Each row is a point on a landscape with many valleys, with its height.
From any point a ball rolls to the lowest of the 6 points nearest to it. It stops when none of these is lower. Distance is the straight distance between rows; heights are no part of it.
fas h=145: [136 176 152 144 119 134 141 107 104  99 177 112  85  79 107 111 112 130
 146 155 119]
pori h=277: [133 207 176 150 114 146  99  86  74 102 143 167  69  84 128 168 117  82
 159 117 114]
bogif h=356: [125 184 156 152 101  91 104 115  92 102 126 126  77  93 127 150 110 102
 156 114  70]
gufes h=178: [114  63 111 112 154 107 136 144 157 137  74 101 181 160 145  74 166 145
 140  91 180]
dusu h=239: [138 207 161 147 116 114 118 107  84 100 152 161  75  85 126 148 116  97
 160 122 107]
foso h=182: [131 133 100 140 112 105 113 161 129 128 113 126 128 129 120 149  91 121
 106 131  66]
Gozu h=223: [130 143 131 136 115 123 133 151 118 119 142 117 116 134 111 121 104 123
 109 126  69]
Kuben h=318: [142 142 107 123 117  74  71 146 102 137  84  78 111  87 132 188  83 118
 111 126  54]
vefo h=363: [101  85 153 125 136 167 148 135 181 136 123 116 166 159 143 108 180 144
 136 115 209]
kavuv h=177: [143 184 167 148 119 128 137 103  96 110 191 148  80  85 121 122 125 108
 148 142 123]
laz h=369: [138 133 111 129 125  72  51 125  81 125  75  96 105  80 125 197  97 111
 124 124  56]
bas h=437: [ 99 106 146 138 117 195 156  89 187 155 150 141 133 116 136 112 176 138
 114 167 221]
Mezas h=74: [119  55  87  86 164  89 150 164 131 132  52  83 193 138 143  56 154 162
 127 108 180]
gedan h=286: [144 177 161 154 120 105 115 116  88 112 141 136  86  99 121 140 120  93
 158 123  93]
big h=357: [119 117 149 137 104 197 170  87 133 140 187 151  99  87 126 103 149 135
 122 179 175]
bar h=338: [126  96 125 128 116 156 154 115 168 109 152 127 145 168 136 120 163 142
 125 139 157]
fis h=185: [143 195 160 135 117 139 123  99  91 106 180 126  90  93 116 111 113 119
 145 132 113]
bab h=11: [132 119 141 122 108 172 163 110 148 132 183 141 130 122 124 114 151 154
 118 160 162]
ziris h=339: [135 103  94 108 127 130 136 159 147 140 109 145 170 186 128 121 125 141
 120 108 116]
tobo h=259: [144 171 154 156 107 112 125 146 104 105 160 113  93  96 123 122 120 106
 142 135  92]
kile h=201: [152 136 110 142 112  95  88 150 110 129 116 105 123 120 121 150  94 124
 111 131  65]
lipa h=340: [127 218 181 130 108 144 106  80  77  97 163 190  60  70 138 164  91  66
 147 133 133]
ginut h=278: [131 102  63  96 162 105 122 144 120 160  71 144 196 169 124 149 113 144
 121 118 120]
Tabup h=245: [146 170 171 133 122 152 135 105  97 120 200 147  90  68 117  99 115  95
 154 152 149]
Lag h=313: [118  79 127 110 140 139 142 136 164 124 112 130 159 174 143 109 159 149
 135 111 177]
lusif h=515: [140 138  74 108 170 106 108 170 127 164  80 118 174 146 119 164  91 155
 106 126  77]
zuz h=388: [149 120  79 112 136 105  92 168 115 148 103 105 166 124 106 174  79 141
  96 137  72]
pobi h=466: [ 76  93 154 140 145 160 139 117 201 150 124 111 163 128 152  98 188 137
 119 109 232]
rino h=550: [128 197 178 123 124 143 121  95  73 108 181 194  65  69 141 148 108  70
 168 121 132]
kis h=346: [139 175 144 151 113  90 107 130  93 111 114 118  84  99 108 141 107 102
 145 112  70]
Guput h=297: [140 158 142 154 105 102 107 144 105 115 128 120  90 100 121 139 103 112
 130 119  68]
siki h=169: [132  69  73  89 180  89 157 165 126 138  54 103 212 157 139  94 149 172
 135 100 173]
livo h=394: [117 193 164 150 107 122  88  98  71  88 112 142  70  92 123 176 100  74
 152 106  74]
dov h=108: [105  61 126 114 145 118 154 158 158 135  88  83 184 158 144  69 172 155
 128  92 195]
lema h=493: [134 105 103 119 127 128 128 154 144 140 134 140 156 176 133 124 108 133
 113 129 108]
vofu h=605: [ 78 105 153 146 120 178 163  91 201 169 136 164 119 111 158  95 166 128
 114 154 247]
dafe h=184: [105  61 116 103 154 122 140 141 161 125  90 112 197 160 147  92 169 143
 147  95 179]
rodaz h=228: [ 98  64 145 113 154 137 149 136 176 135  94  96 176 158 156  82 179 142
 141  86 203]
timu h=322: [133 166 153 157 105 123 133 131  99 126 158 100 104 112 116 115 110 126
 139 143  83]
nes h=393: [131 128 110 129 120 127 137 157 143 141 119 138 140 156 124 124 113 138
 105 133  87]
vunir h=203: [135 119 153 120 112 171 156 102 118 120 208 142  92  81 127  89 132 130
 130 183 163]
Lapo h=258: [119 115 128 130 126 175 160 102 154 138 171 130 128 151 124 111 162 148
 110 146 160]
vadi h=373: [129 140 122 135 113 131 139 147 136 126 157 116 117 140 123 124 109 131
 104 139  77]
kop h=102: [133 156 153 133 120 151 148  98 102 112 205 136  81  70 118  97 126 111
 154 156 148]
zoka h=91: [116 129 131 141 110 164 160 117 147 124 174 123 121 149 116 119 149 151
 121 152 146]
novup h=380: [137 147 132 144 110 130 152 146 123 125 173 104 102 122 117 121 115 138
 132 146  88]
gopu h=416: [137 156 122 131 118  76  68 115  66 123  81 110  86  84 118 173 103 103
 127 110  54]
Gem h=458: [135 109  78 109 137 121 124 151 147 161 103 136 166 177 121 136 106 141
 106 126 105]
Kura h=118: [134 122 100 130 131 114 119 167 130 145 108 122 141 143 128 143  90 130
 106 127  72]
togad h=114: [120 156 150 143 115 159 156 128 114 109 185 123 100 116 103 117 132 141
 125 151 118]
zipu h=419: [158 136 102 124 133  72  74 151 106 141  81 107 132 102 127 197  85 130
 113 137  55]
kegi h=240: [114 113 158 134 114 184 149  89 161 136 170 147 122 151 131 108 159 149
 118 167 184]
bib h=279: [103  95 141 144 120 178 157  94 174 134 169 144 125 127 136 120 157 142
 116 166 197]
Tok h=704: [133 115 120 124 112 141 148 128 135 114 148 129 140 158 116 119 120 139
 115 137  91]
Bezuf h=242: [115 127 139 142 115 180 160 107 135 121 179 139 114 121 122 109 143 149
 114 167 153]
sur h=520: [ 91 102 145 135 140 167 150 101 197 147 135 137 140 122 149 108 173 135
 114 116 245]
tono h=497: [138 151 117 132 113  81  57 101  75  99  76 118  66 100 131 186 115  91
 147 110  49]
leme h=202: [148 135 107 137 118 109 115 164 116 130 125 113 114 133 117 140  91 127
 101 140  69]
pom h=271: [114  98 153 132 127 171 149  92 176 118 155 134 138 148 143 126 172 154
 106 139 174]
Siru h=65: [140  79  58  87 173  92 142 154 114 131  58 126 204 173 124 112 136 151
 140  98 157]
tal h=251: [141 145 121 145 110  84  82 142  99 126 114 121  91  99 119 152  88 119
 126 117  58]
Kol h=447: [141 116  81 113 154 107 126 159 133 160  80 131 184 163 117 159  91 148
 104 120  87]
Bos h=122: [117  70  97  90 159  98 145 153 154 140  84 127 183 168 146  96 164 131
 139  88 176]
Vib h=361: [144 116  85 113 137 121 126 163 126 152  91 143 162 164 112 143  94 142
 111 121  87]
zuzaf h=123: [129 163 142 146 105 130 145 134 126 113 185 123  94 123  96 118 110 128
 133 139 122]
lomen h=217: [124  74 106  98 143 114 138 143 148 132  91 137 176 187 139 104 155 140
 131 100 158]
Dapig h=196: [135 151 140 141 117 162 144 117 131 110 193 124 106 134 114 127 140 133
 116 155 128]
kav h=276: [115 109 153 138 125 185 164  76 163 136 171 147 112 122 129 118 149 139
 109 172 184]
gim h=172: [134  88  92 105 150 112 134 146 149 146  87 144 180 185 136 122 138 138
 126 112 134]
tuza h=464: [129 171 160 150 117  85  93 121  78 111 106 111  80  92 123 146 111  91
 147 113  59]
Giser h=12: [136 169 144 149 117  80  80 111  87 110 105 129  69  91 119 174  97  81
 140 112  57]
Dad h=238: [146 136 109 143 115  89  79 150 109 131  93  91 117 102 122 159  91 125
 118 141  61]
kego h=362: [ 96 104 146 133 140 163 147 116 190 132 122 129 164 164 141 116 189 152
 128 108 199]
Dafez h=35: [134  66  73  89 179 104 141 158 133 158  62 125 192 176 135 101 136 147
 133  99 158]
rupi h=246: [101  75 126 115 139 138 139 146 173 129  94 123 162 163 151  97 193 142
 141 108 191]
tur h=41: [135 136 152 130 120 153 151 114 127 121 205 140 106  92 118 110 109 142
 132 163 156]
zom h=306: [140 219 185 130 115 153 103  93  68  98 137 172  66  93 137 166 108  62
 147 112 108]
gimi h=360: [134 114 100 114 129 120 132 158 138 132 100 137 155 169 111 134  94 143
 103 115 104]
rigim h=106: [129  73  85  95 177  87 156 154 131 140  63 106 194 159 138  90 153 159
 141 102 176]
purar h=374: [150 136  99 116 132  64  34 119  76 121  74  73 114  86 122 203  89 131
 115 118  53]
mufit h=512: [132 102 109 121 127 140 134 140 164 141 131 139 151 185 136 113 151 138
 111 120 126]
Sak h=298: [127  99 141 126 141 167 149 108 182 136 140 143 144 192 142 125 177 142
 116 134 185]
vuru h=218: [146 142  93 136 140 102 105 165 125 141  97 105 146 120 118 159  68 125
 111 124  64]
kerir h=311: [101 104 156 139 129 172 148  98 191 136 146 144 147 154 150 131 186 140
 119 135 205]
sir h=266: [145 192 162 155 118 133 122 117  80 101 170 157  81  76 131 143 114  89
 166 138 126]
legat h=132: [146  85  75  92 170 103 133 153 129 148  71 139 180 179 126 136 112 150
 128 116 126]
Nosap h=714: [134 195 175 133 114 138 132  96  76 124 186 182  68  55 142 126 114  80
 162 145 152]
mube h=302: [104  82 141 113 131 153 144 125 172 134 113 117 152 177 136 104 181 139
 135 104 198]

Where does a ball stop that starts at each point below?
pori | bab
pobi | Dafez
Lag | Dafez
sur | bab
gedan | bab
kego | Dafez
zom | bab
vefo | Dafez
